Points on a hilly landscape, in no order, each with its height.
A climber steps from a point to the highest of its 2 nearest points, and stops where none of them is higher. Distance is the straight distance between rows; heights are no part of it.
k_487 h=285: [134 124  96  65  96 122 152 148 152 165 134 159 129  80 114 171 153 106
 141 138 136 128  84 124 133 131 140 117 118  96 149 143 151 106  98 116
 116 167 166 150 117 151 102  92 197 119 143 114 157 105 109 110 165 119]
k_108 h=294: [175 105 130 166 150 117 129 141 108 139 118 114 160 128 146 118 160  72
 143 140 156 110 153 107 169 127 132 128 134 126 166 109 196 139 135 150
  87 163 170 176 150 127 137 147 186 169 151  95 113 121 159 109 119 137]
k_964 h=55: [131 112 133 148 154 154 129  99 131  81 133 118 120 164 151 157 162  89
 112 137 114 124 119 131 105 133 139 131 149 159 129 130 105 141 152 129
 141 128 143 133 100 149 136 136 133  87 142 177 108 147 113 100 119  85]
k_517 h=51: [115 137  97  51 109 171 159 164 127 167 142 157 139 109 108 131 154 158
 158  97  98 160 110 196  76  95 187 152 126 104 117 119 115 109 123 141
  96 159 169 141 128 201 123 135 184 141  83 117 146 160 120 103 133  94]
k_325 h=457: [114 164 148 106  64 141 133 147 132 154 137 125 141 121 127 137 105 157
  96 152 145 115 112 201 110 102  88 154 110 101  99 138 131 125 140 139
 148 140 132 138  83  93 120 124 103  97 110 128 116 136  97 115 102 139]
k_57 h=402: [ 59  96 135 120 127 138 112  86 147 119 124 126 118 132 108 121 117 163
  77  99 127 112 136 184  94 122 129 146 129 143 109 128  70 120 135  81
 163  98 125  89 135 107 127 143  60 104 103 123  94 142 107 148 148  89]
k_620 h=41: [153 110 100 134 146 155 100  97 124  97  96 108 166 189 157 158 149  98
 158 147 126 131 130 132 124 107 111 127 154 142 148 129 126 145 182 139
 150 124 125 160 107 117 148 140 119 102 168 163 108 135 114 105 136  93]
k_641 h=293: [ 66 118 130  87  97 122 117 150 143 138 110 149 101 100  97 145 110 180
  85  46 136 107 118 151 121 121 151 162  97 133 120 134 118 123 118  47
 157 119 121 116 104 116  87 127  79 124 136  90 132 102 125 172 163 116]
k_393 h=238: [ 78 108 115  88  93 124 119  99 143 138  81 140 102 104 125 147 112 144
  76  68 146 115 113 114 105 145 113 128 129 110 148 138 140  96  96  36
 158 115 127 113 122 129  70 105  85 125 172 101 158  84 136 191 185 115]
k_243 h=394: [166 133 169 160 115  89 115  88  98 151 166 100 120 117 181 111 135  85
  94 196 145 115 165  91 123 137  43 111 156  91 130 113 172 123 112 154
 132 152 122 141 158  75 143 116 132 124 144 127 135 115 156 136 114 158]
k_115 h=522: [127 127 114  59  61 156 141 135 154 134 133 137 170 129 125 149 109 147
 122 154 136 120  97 252 100  91 112 153 136 116  96 141 112 118 156 125
 157 145 142 152  99 103 129 123 103  96 131 138 115 153  69  96 124 101]
k_492 h=129: [118 115 103 133 152  76 116  88 153 105 110 131 103  79 105 106 117 124
 109 134 145 113 132  68 160 181 121  77 143 127 145 116  96  99  76  88
 136 114  95  57 170 105 129  84  77 152 126 118 134 114 157 172 157 142]
k_427 h=107: [100 141 128 115 148 143 110 176 131 165 148 166 110 131  89 136 123 188
 175 124 111 118  79 106 141 109 163 140 123 156 166 160 125 137 170 125
 134 114  43  80  98 141 166 117 131 105 104 132 160 149 135 140 170  92]
k_731 h=431: [123  99 164 123 116 171 157 115 111 168 138  92 141 162 154 115 153 123
 114 127 120 138 143 186  80 110 132 153 132  98 130  96 155 130 144 146
 104 156 159 153 131 163 150 142 169 132 107 110  98 143 138 101 114 132]
k_577 h=80: [154 145  63  84  96  70 115 122 164 100 138 163 134  68  79 131 138 149
 113 162 115  85 116 132 172 136 137  91 126 127 100 162  77 100 118  89
 171 148 120 122 128  97 132 108 112 127 140 156 147 126  83 157 179 106]
k_685 h=120: [171 163 159 142 165 155 136 120 121 113 131  90 158 157 141 109 120 144
 186 141  78 155 123 164 123  95 128 134 121 157 152 107 134 176 111 210
  81 101 119 160 172 174 156 157 115 169  98 164 116 203 106  94  64 147]
k_754 h=40: [129  95 138 158 141 124 131  79 105 124 135 101 101 174 151 107 168 105
  62 141 124 109 161 103  70 139 111 109 158 107  93 117 136 110 147 107
 143 152 142 148 137 117 128 150 145 115 141 145 120 118 150 134 124 126]
k_377 h=401: [128 173 135  71  80 121 140 158 142 151 159 154 130 110 113 138 123 154
 113 164 107 139  97 170  99 104 128 140 110 100  80 150 104 108 119 127
 142 162 140 150  75 127 109 119 165 101 118 153 124 125 102 115 135 129]
k_959 h=170: [104 168  97  89 124 115 120 146 147 141 130 144  91 118  97 133 108 188
 136 132  85 147  90 105 110 128 132 106 115 126 116 148  73 107  93 120
 145 100  88  74 101 149 126  92 107 124 129 161 136 123 121 151 161 124]
k_281 h=353: [168 122 161 129  94  97 130  99 124 184 126  95 158 122 142 115 138  96
 110 193 143 128 155 122 148 108  63 117 153  76 149 103 183 110  99 168
 102 155 123 151 171 114 143 117 142 167 126  94 122 123 145 128 138 155]
k_955 h=432: [142 126 159 172 130  99 135  70  97  95 156 112  89 119 184 125 117  73
  78 147 153 113 147  83 118 177  72  97 143 122 128 125 135 103  86 127
 121 144 137 127 165  99 126 112 139 115 141 135 132 100 153 138  92 190]
k_561 h=387: [139  91 179 174 165 134 134  89 111 113 133 145 129 150 150 159 137  51
 121 150 162  81 165 121 169 134  97 131 177 165 201 145 149 145 161 159
 125 123 112 174 166  84 175 161 138  95 130 104 124 159 120 112  95  99]
k_284 h=160: [135 165 164 162 187 156  91 101 116 126 115 108 122 204 163 138 106 154
 175 145  94 172 125  89 107 115  98 113 150 156 177 128 123 153 130 184
 117  57  49  91 123 166 144 122  97 119 134 146 123 139 161 129 109 151]
k_326 h=25: [122  80 144 153 139 148 130  72  79 102 138 103  98 179 180 138 116  85
  59 121 141 121 154 105  69 154 106 136 144 137  71 117 125 119 167 106
 166 140 130 154 100  98 112 177  95  77 150 160 108  93 137 123 108 116]
k_531 h=81: [134 115 124 144 123  91 108  89 122 148 107 112 107 131 128  87 119 137
  98 142 134 129 141  67 111 131  96 102 147  85 150 108 160 105  99 114
 136 115  90  99 151 106 111 118 107 156 156 106 140  98 172 170 154 143]
k_720 h=225: [148  91  80 119 154 101 139 162 140 136 112 155 163  82  82 118 176  98
 160 107 138  89 123 118 182 153 221 112 108 128 132 117 133 128 154  94
  99 170 182 153 166 157 142 138 191 146 125 116 154 135 116 141 169  94]
k_273 h=128: [121 133 145 122  96  59 126 155 148 139 166 162 113  51  84 120 136 141
  87 149 156  68 133 118 196 140 123 121 121 111 117 150 127 116 118 112
 150 147 119 105 159  63 146 114 108 130 106  88 140 124 108 182 178 121]
k_796 h=146: [105 156 114  79 109 133 143 132 169 163 138 164 115 114  90 144 122 187
 173 144 108 147  80 120 122 106 129 103 125 115 156 165  90 103 102 151
 122  97  63  59 141 167 136  75 118 108 115 124 147 151 126 142 163 112]
k_762 h=399: [151 119  84 141 131 130 126 114 107  69 107 113 110 122 166 152 103  80
 138 103 149 161 121  95 116 179 137 107 114 148 114 129 144 124  92 120
 105 160 190 132 118 123  65 127 148 132 175 142 114  73 158 116 100 177]
k_753 h=453: [123 132  99 170 146 130 130 125 119  48  97 133  89 118 168 167  85  69
 136  62 154 142 124  77 146 213 148 108 113 190 124 146 115 151 113 117
 127 110 157 135  98 118  80 144 129 111 169 141 123  83 136 118  70 176]
k_509 h=191: [132 109 117 168 143 103 122 124 119 105 102 139  56  96 135 135 116  77
 118  86 169  99 127  35 158 199 140  93 135 147 163 149 144 132 113  81
 139 127 126 135 112 106  99 126 128 104 167 105 184  78 151 163 132 143]
k_337 h=251: [141 168 126  71  63  96 153 146 137 180 124 138 149  79 120 123 128 149
 147 160 137 158 113 142 124 107 106 122 112  78 123 124 153  97  84 152
 101 153 143 136 143 146 105  89 180 170 148  80 134 106 140 125 138 162]
k_308 h=596: [120 132  95  73  84 178 129 115 167 105 102 144 188 148 122 165 106 151
 145 157 126 144  87 222 129  95 110 144 140 147 118 148  76 126 147 147
 167 113 121 121 107 121 131 113  73 100 116 182 105 162  42  80 109  95]
k_443 h=208: [129 134  94 158 157 152  96 148 118  88 121 124 130 179 121 112 120 152
 145  96  95 162 123 111 100 128 162 139  96 167  81 119  99 166 151 139
 144  97 114 126  70 139 114 152  96 133 148 187 115 132 119 122 107 141]
k_972 h=359: [103  87 110 121 143 155 156 121 136 128 106 132 127 129 117 123 154 120
 155  73 144 138 128 123 110 144 187 130 133 130 139 117 144 120 104 104
  97 136 163 106 155 186  99 116 180 146 116 106 132 104 156 122 146 112]
k_280 h=348: [146 100 158 168 148 146 118  72 120 126 128 119 131 175 165 145 135  84
 108 167 139 101 138  97 146 120  70 127 177 131 191 134 168 142 170 159
 149 107  87 125 146  90 172 137 104  78 152 111 133 146 114 132 137 114]
k_32 h=197: [157 149 123 124  90  87  93 177 119 153 127 141 119 102 103  88 130 167
  95 125 145 111 135 113 157 132 132 117  87 111  66 138 151 130 144  86
 167 148 119 170  79  59 103 140 107 145 175 123 147 103 133 178 155 143]
k_248 h=318: [150 106 163 181 167 145 113  65 108 128 113  86 133 176 163 108 146 108
 112 167 134 120 164 105 124 114  65 113 176 126 161 111 162 147 147 160
 132 105  93 126 170 124 170 151 104 127 137 127 108 149 155 131 122 121]
k_233 h=236: [135  86 122 166 131  92 123 117  96 136 111 135  86 111 140 118 138  83
 102 100 160  92 140  59 154 170 134 116 135 116 148 132 172 123 143  79
 142 163 146 169 131  90  94 150 147 112 174  95 162  78 151 156 158 113]
k_36 h=42: [138 135 132 133 126 132 129  97 108 129 145 121  80 155 173 154 134  92
  99 138 130 126 106  75  84 152  79 107 138 124 136 149 145 124 135 125
 156 147 113 162  91 109 112 116 146  60 183 149 151  98 126 120 127 111]
k_358 h=335: [103 122 124 113 106 116 138 132 134 122 140 107 132 115 123  92  92 146
  95 107 123 145 170 162 111 135 145 134  91 101  57  99 101 100  75 109
 103 125 163 108 159 131  96 138 117 177  87 103  91 120 137 119 107 174]
k_914 h=34: [129 104  69 109 120 103 128  94 142  77 121 132 114 119 115 153 162 104
  83 118 132  85 120 123 121 146 155 117 144 153  96 149  97 108 145  54
 181 145 160 140 103  98 119 138  92  94 155 181 126 112  87 140 162  85]
k_141 h=430: [119  99 193 186 161 147 149  99 101 124 154 124 116 159 163 128 138  73
  85 114 153  93 169 127 142 145 117 155 165 146 166 122 154 145 140 148
 108 124 143 137 164 118 156 147 164 106 114  93 115 147 136 122  87 119]
k_493 h=295: [135 149  86 138 142 111 102 162 140 100  82 133 154 130 101 105  95 172
 179 125 106 177 137 100 158 125 149 110  99 149 119 123 104 139 121 147
 115  75 109  96 118 139  99 119  86 179 144 142 123 112 135 155 127 169]
k_896 h=190: [ 48  95 125 111 132 128 132  99 151 139  87 141  99  97 118 145  96 139
 108  58 161 120 117 104 130 143 125 143 120 127 188 132 133 109  76  55
 125  91 105  77 149 160  79  99  89 122 148  69 144  93 146 170 149 117]
k_459 h=28: [110  96 136 134 145 156 141  87  90 112 138 109  75 171 177 157 131  78
  66 105 132 139 114  84  52 153 114 113 142 125 101 129 147 126 149 111
 153 158 151 165  74 139  88 146 142  69 174 152 128  79 154 116 131 125]
k_909 h=158: [140  95  85 146 151  88 131  77 137  89 116 134  87  91 129 125 131  79
 110 103 149 111 115  46 155 201 120  86 142 125 164 134 142 100  83  77
 145 127 123  94 153 122 109  94 115 120 160 118 163 101 156 153 150 137]
k_704 h=422: [129 143 189 123  98 113 130 146 124 207 136 117 143 104 119  67 150 190
 123 150 121 144 156 144 114  90 110 159 126  78 110 107 179 112 134 146
 102 148  94 127 133 130 161 131 145 171 108  68 135 143 159 143 135 152]
k_994 h=189: [151 159 147 142 137 129 123 176 113 140 140 126 133 132 122 119 112 133
 165 129 112 163 130 120 124 123 139 135 101 129 116 122 145 144 134 160
 108 119 136 130 101 140 126 130 154 150 123 131 114 121 142 118 100 151]
k_553 h=460: [ 86 108  95 118 127 144 112  91 164  78  91 136 154 155 125 140 105 156
 113 111 129 129 140 163 127 140 126 140 141 154 113 129  73 125 132 103
 160  76 126  98 125 118 118 123  47 123 131 147 109 138  96 123 121 115]
k_763 h=222: [149 163 104  74  66 113 161 135 141 127 143 128 152  99 136 177 130  89
 130 168 129 127 103 169 123 134 100 128 125  96 113 138 131 119 105 151
 113 183 199 178 123 137  95 108 182 118 126 142 124 105  95  90  99 155]
k_259 h=99: [161 113  78 111 151 122 103 151 135  92 138 150 169 142  95 118 163 134
 146 139 112 103 119 162 149 106 205 123 115 158 105 137  88 140 188 106
 157 152 137 137 121 121 197 152 133 152  96 187 147 181  83 120 157  70]
k_705 h=105: [121  82 104 154 157  99 133  59 149 118 108 103 127 126 129  94 134 115
  89 139 126 103 163  89 114 148  99  85 153 103 151 112 138 100  86 103
 125 110 101  67 202 127 143 107 102 157 124 115 121 121 166 166 153 120]
k_379 h=433: [ 89 146 140 130 122 125 139 176 137 145 151 151 122  87  95 107 110 181
 144 105 138 106 132 141 162 114 160 154 102 127 122 134 117 133 125 128
 108 110 124  91 135 126 133 118 133 152  81  97 127 141 121 134 122 144]
k_554 h=186: [134 142 138 154 161 151 112 186 117 128 144 133 137 155 115  93 120 162
 162 114  92 156 124 136 115 105 179 145  85 155  99 115 113 162 167 145
 116 126 121 125  83 129 152 163 119 166 102 153 120 154 135 128 107 135]
k_328 h=403: [134 157 125 173 147 127 109 168 110  58 104 159  95 110 146 157  89 104
 153  86 161 125 119  67 178 186 156 124 100 196 113 160 107 155 132 137
 152 104 126 147  69  92  94 148 105 113 151 156 135  97 129 140  90 172]
k_739 h=261: [142  92 120 147 135 124 142 166 126 142 131 136 161 104 113 118 160  92
 162 117 148 121 148 119 163 138 176 136 114 122 144 116 165 131 158 112
 104 165 181 148 149 135 126 150 199 157 142  85 126 127 145 117 152 118]
k_847 h=125: [119 146 126  98 146 146 112 162 155 168 119 154 142 134  91 117 124 207
 190 125 107 145 105 139 138  84 143 134 125 133 168 141 103 131 136 152
 110  89  47  73 122 160 160 112 108 142 104 105 144 171 143 131 160 110]
k_935 h=101: [177 146 136 131 153 149 136 120 112 145 113  90 161 187 143  92 133 131
 164 152  75 180 136 148 103  89 125 120 125 137 122  89 125 146 121 199
  97 126 130 167 141 179 147 161 138 179 137 162 113 176 134 105  95 151]
k_235 h=265: [125 156 106 159 162 124  96 113 141  65 106 122 141 155 124 108  91 164
 159 135 110 174 139 124 130 133 132 113 116 163 112 120  67 140  87 140
 124  57 105  78 141 141 115 116  64 165 128 166 101 134 125 137  96 166]
k_768 h=478: [141 124 155 187 131 112 122 102  95 112 132  88 103 119 172 107  97  97
 114 124 158 120 163  99 126 163  95 131 121 125  98 107 156 131 110 126
 126 131 129 138 136  81 114 144 112 131 137 130 116  89 167 129  88 183]
k_548 h=159: [152 138 129 133  95  68 117 167 128 146 140 134 138  72 103 118 142 140
 110 150 152  67 125 129 178 116 123 137 124 105  98 154 146 129 174 103
 163 157 131 167 110  53 145 139 111 118 132 110 147 114 109 160 168 115]
k_541 h=352: [152 155 111  74  89 104 136 134 134 161 147 153 138  94 104  92 124 159
  94 149  94 165 120 161  99 103 142 118 114 104  72 132  89  92  87 118
 134 172 149 156 138 142 113 116 160 151 118 138 132 145 123 123 135 146]
k_265 h=329: [146 105 146 167 153 127 143  98 106 111 134 109 124 119 149 147 134  61
 139 118 154 126 149  82 144 150 108 117 149 138 174 116 164 129  94 155
  88 138 169 135 169 139 115 126 186 141 145 108 123 111 166 105 102 156]
k_116 h=56: [105 124  69  85 116 101 115 108 162  95 128 149 108  97  83 159 145 148
 103 117 116  94  92 135 144 149 155 102 133 145 123 160  83  87 111  54
 181 128 125  94 126 122 128 102  79 100 145 175 151 119  93 172 188  79]
k_860 h=206: [123 169 128 133 136 162 130 102 142 111 120 117 132 156 161 160 105 144
 162 132 111 173 113 147 104 115  96 125 140 136 156 134 108 135  84 179
 108  61 112  91 136 168 106 103 107 124 125 136 105 142 125 110  83 144]
k_207 h=252: [149 155  79  80  92 104 150 115 160 130 129 146 154 101 126 172 143  94
 143 166 114 137 108 153 137 133  98  95 144  98 151 140 117 105  91 141
 116 153 164 149 137 165 127  80 160 122 140 135 137 123 110  94 133 128]
k_653 h=479: [109 119 184 153 127 128 166 145 108 140 167 119 125 123 145 137 131 109
 105 119 152  89 158 152 141 136 123 154 124 131 130 117 139 141 132 128
 104 143 159 141 146 119 139 142 167 129  79  89 108 129 129 116  90 140]
k_991 h=473: [126 113 185 139 107 165 182 123  98 152 165 108 133 140 161 143 145  93
  88 114 140 115 148 197 112 128 134 176 127 110 104 120 166 140 135 156
  85 158 195 168 141 134 132 157 183 128  78  96  93 128 119  82  86 142]
k_187 h=175: [160 158 157 141 131 140 138 115 115 134 158 104 130 152 158 142 150  82
 106 163 109 139 133 148 100 128 104 120 134 125 112 119 141 137 109 186
 106 162 163 161 137 148 128 136 170 112 108 155 102 145 135  84  78 157]
k_156 h=235: [122 143  92 133 140 132 100 106 132  81  86 115 128 176 147 105 106 158
 131 141 103 167 136 100  96 126 114 115 126 151  95 121  86 139 122 127
 160  80 105 108  94 126 102 125  45 139 161 186 109 117 127 143 112 143]
k_63 h=58: [119 170 178 113 100 142 139 146 114 161 154 136  80 125 160 162 119 107
 117 153 136 127  93  88 111 123  69 116 125 114 149 163 160 145 135 153
 154 134 110 157  67 104 123 104 152  44 150 128 157 108 125 111 136 124]
k_245 h=118: [136 124 128 113 159 149 127 161 130 123 166 135 139 142 104 123 159 122
 151 127 114 101 109 195 138 108 179 144 139 144 126 122  90 144 165 145
 122 148 140 133 139 143 201 146 150 126  64 165 136 185  88 107 121  78]
k_39 h=214: [139 170 130 114  92 107 124 169 139 135 123 130 140  86 117 137 107 139
 166 149 134 148 124 124 154 128 104 131 102 109 109 130 138 127 107 157
 115 120 135 122 122 126  96 104 141 160 124 114 131 104 132 124 120 178]
k_947 h=85: [117 124 109 133 180 145 127 128 149 110 139 142 132 146  95 143 140 147
 168 116  95 133 102 135 142 125 174 114 133 152 132 141  82 135 139 133
 121 109  96  89 143 180 159 118 139 128  95 159 149 165 116 116 142  92]
k_752 h=542: [100 132 177 171 144 128 135 144  99 124 131 106 113 126 150 123  96 127
 120  95 151 129 183 119 143 157 131 159 118 138 104 113 144 138 134 125
 110 117 140 129 127 112 121 147 125 147 110  91 101 111 152 132  83 167]
k_915 h=412: [ 87  65 100 101 144 161 140 147 131 155  85 121 149 148 105 129 154 147
 143  61 140 145 135 140  95 120 171 164 122 119 150 108 173 130 149  83
 102 146 164 147 121 168  99 147 160 155 146  87 136 113 158 121 163  92]
k_25 h=362: [139 136 124 157 145 120 100 163 119  84 115 138 125 130 129 130 120 120
 150 119 154 111 136  97 174 134 141 129 115 179 113 145 110 156 169 130
 173 101 102 147  90  77 127 147  81 107 156 157 122 115 106 141 117 128]
k_837 h=299: [137 101 165 156 156 173 114 104 124 169 118  91 150 172 140 114 150 126
 129 156 116 131 142 159 110  85  84 151 166 124 178 111 167 154 163 160
 122 117  80 127 165 140 178 151 114 133 111 103 109 176 133 114 130  93]
k_76 h=100: [140 133 108 125 173 124 134 132 147  96 171 144 138 125 103 112 154 125
 150 135  71 123 123 148 141 118 190 101 130 142  99 120  58 139 122 149
 132 138 139 118 158 166 178 139 140 139  66 184 135 178  85 123 120  96]
k_810 h=231: [104 141 112 137 151 165 124 118 151  97  90 123 145 153 143 159  97 132
 180  85 135 156 124 123 133 133 144 138 133 156 163 121 110 133 106 142
 118  56 128  89 124 172  94 112 102 138 129 131 111 123 123 120 101 132]
k_879 h=332: [161 140 184 157 131 145 127 130 117 178 119  88 161 155 149  99 150 127
 156 160 123 132 163 137 138  84 102 159 138 101 172  95 193 158 154 180
  92 138 107 148 152 132 161 153 150 155 120  87 121 161 149 106 123 125]
k_321 h=284: [113 140 118  97  88 108 121 148 125 150 115 118 118 109 113  96  94 184
 107 102 125 165 135 147 101 131 137 154  85  96  60 119 126 113  95  99
 116 125 135 115 112 121  76 128 114 176 136  97 115  91 150 147 123 172]
k_149 h=83: [140  93  76 119 157 107 123 114 150 113 136 141 142 138  94 107 165 136
 117 153 102  97 144 123 127 125 166 123 139 139 107 131  89 119 166  89
 149 140 118 120 136 127 168 140 108 123 118 170 145 152 103 130 182  64]
k_27 h=278: [137  86 117 123 114 116 134 145 111 159 137 146 120 111 123 136 161  93
 100 119 155 107 118  78 145 141 130 111 129 116 164 143 179 125 143  99
 135 173 148 158 115 122 118 128 189 103 165 100 160 105 138 137 173 104]
k_771 h=234: [142 155 115 135  95  92  96 138 131 115 102 122 121  91 126 101  99 156
 112 115 148 132 137 102 142 150 126 113  91 116  66 126 125 121 102 100
 142 127 125 127 103  77  85 120  98 149 162 123 129  83 136 164 131 174]
k_92 h=57: [123 106 127 154 146 119 126 114 115 136 139 112 106 142 127  83 147 136
  94 126 125 118 146  82 116 133 140 118 132 113 113 108 140 123 128 100
 127 133 124 123 142 124 143 133 140 128 123 123 131 120 164 159 155 123]
k_2 h=248: [148 127 138 131 127 133 140 162 103 139 163 148 124 117 123 163 152  86
 149 139 141 120  99 109 148 133 137 131 135 138 155 145 159 138 165 137
 124 172 144 179 103 130 138 126 193 107 148 134 151 118 133 111 137 119]
k_477 h=91: [104 138 159 116 138 160 147 161 132 165 161 167 105 124 116 153 131 145
 162 118 125 123  88 124 149 115 141 154 127 147 193 160 141 145 145 146
 104 120  94 114 115 147 163 110 164  74  88  98 149 131 126 104 140  91]
k_730 h=141: [114 137 151 166 177 149 103 135 121 124 110 116 116 193 146 108 117 156
 154 135 104 154 133  91 105 107 123 133 135 165 145 130 117 149 186 145
 136  65  47  95 107 122 155 133  80 111 133 145 135 150 140 132 121 117]
k_458 h=297: [187 153 107  71  76  79 125 148 137 175 113 129 169  82 111  92 122 156
 135 174 108 165 155 161 127  93 105 113 113  92  99 112 128  88  94 152
 114 160 141 156 165 134 131 120 164 187 131 115 133 140 131 127 139 161]
k_895 h=345: [ 42 123 160 116 105 149 103 134 134 132 106 145 123 102 120 130  84 183
  84  72 144 109 124 163 126 114 129 164 112 147 117 136 103 135 158  71
 168  90 105 100 105  86 108 149  43 101 111  89 117 115 109 161 140 117]
k_161 h=498: [101 122 188 130 109 112 137 160 130 189 155 143 118  88  89  89 125 194
 123 137 137  99 134 148 146 104 135 154 121 106 130 120 144 126 147 115
 117 123 105 104 153 116 176 131 120 149  71  59 132 144 148 159 163 134]
k_20 h=369: [126 127 206 168 110 132 123 140  91 189 124  84 142 139 151  77 128 152
 118 156 134 134 184 136 121 103  82 168 119  90 126  92 192 128 151 158
 102 144 111 145 144 117 153 151 127 160 100  75 111 139 171 127 112 138]
k_857 h=201: [121 165  99 119 105 116 104 134 154  95 104 138 117 125  94 115  95 179
 127 128 112 153 100 131 123 123 119 112 106 144  87 152  84 111 109 106
 172 107  93 106  94 119  92 115  60 128 150 179 133 122 111 138 135 136]
k_318 h=181: [125 173 176 134 137 167 131 123 131 154 105 105 134 189 165 152 102 154
 175 158 112 173 126 125 112  89  53 136 149 127 172 132 132 142 133 193
 117  73  68 104 108 147 131 114  92  99 128 133 127 146 132 105  94 147]
k_17 h=68: [100 136 111  81 130 156 158 163 150 147 146 162 123 118  92 145 140 164
 185 102 109 132  95 175 117 110 184 133 130 124 135 135 101 131 131 119
 107 116 132 100 129 176 143 120 155 119  69 138 148 160 110 101 133  93]
k_681 h=383: [105 145 104 127 139 123 137 164 138 116 133 135 117  99  82  99 122 152
 136 103 115 142 139 137 130 127 174 119 104 117  94 103  90 133  85 120
 114 119 155 100 152 145 114 127 128 185  83 116 113 134 129 148 114 155]
k_37 h=104: [146 153 110 101 115  64 136 151 148 140 157 163 110  62  84 135 135 123
 125 173 141 101 115  94 183 143 120  91 132 109 131 155 118 110 105 122
 142 148 109 105 143 105 146  95 128 117 141 128 158 112 111 154 177 118]
k_146 h=196: [162 153 144 101  83 130 144 136 100 152 161  97 141 122 158 152 129  67
  97 172 133 140 123 163 107 122  96 135 121  99  92 115 167 119 123 160
 107 189 186 196 113 123 108 126 182 121 135 137 120 106 135  91  93 158]
k_998 h=525: [123 121  90 103 116 163 120 108 166  88  80 132 189 162 134 148  93 137
 159 122 132 153 125 213 137 101 122 144 139 149 131 116  90 142 140 144
 141  73 128 120 135 126 122 132  61 136 130 150 103 159  81  90 105 122]
k_51 h=327: [144 144  90 152 136 121  94 194 137  80  91 146 164 131 110 123  92 165
 197  91 135 141 131 111 195 136 164 139  84 174 123 137 112 167 161 131
 150  82 105 128  88 107 119 137  61 155 139 143 117 114 113 150 119 147]
k_781 h=156: [161 140 156 132 137 153 146 142 116 130 161 109 161 139 137 136 163  90
 146 137 119 115 121 185 130 113 134 135 135 137 150 109 152 153 147 184
  91 164 180 185 150 159 165 153 186 129  97 139 122 179 109  82  89 130]
k_894 h=67: [101  88 102 133 183 140 122  76 137  94 150 129 128 174 125 143 161 114
 114 128 109 108 127 128  97 134 158 117 152 152 132 131  80 119 154  98
 163 120 117 107 141 143 151 131 122  93 120 180 127 148 108 131 146  59]
k_190 h=138: [140 170 166 140 150 157 143 154 108 114 171 116 145 147 146 122 127 135
 151 116 101 144 117 179 124 100 152 145 126 150 126 115 120 168 129 189
  92 126 149 136 152 157 160 146 141 137  70 154 106 195 100  89  77 136]
k_170 h=319: [106 116 103 112 140 138 149 124 141 123 136 148 112 116 110 153 143 117
 125 105 127 120  89 118 122 128 151 135 128 111 136 149 130 111 113 102
 134 135 159 114 123 158 104 104 169 102 132 127 150 107 118 135 157  98]
k_689 h=361: [183 114 107 152 135 101 125 112 113  81 112 108 139 103 159 136 127  49
 145 144 143 148 144 101 158 171 124 100 130 135 133 105 145 122  83 149
  98 158 176 132 157 115 109 122 158 158 153 145 114 101 157 115 100 174]
k_147 h=75: [104 138 196 147 111 152 149 155 102 151 178 145  91 122 145 154 117 117
 122 142 145 108 110 118 132 122  98 154 145 126 170 157 152 138 146 154
 121 129  92 137  98 128 150 126 160  64 110 100 138 130 132 111 114 120]
k_968 h=469: [107  67 115 113 124 173 141 111 118 173  92 110 153 165 121 123 167 131
 116 106 123 139 147 157  76  99 125 154 152  85 142  95 154 112 146 105
 102 152 157 139 149 159 123 143 157 158 147  87 117 135 148 122 152  87]

Where does a climber stop that starts at each point below?
k_685: k_968
k_393: k_308
k_326: k_27
k_273: k_161
k_796: k_753
k_994: k_308
k_730: k_753
k_896: k_308
k_284: k_753
k_459: k_753
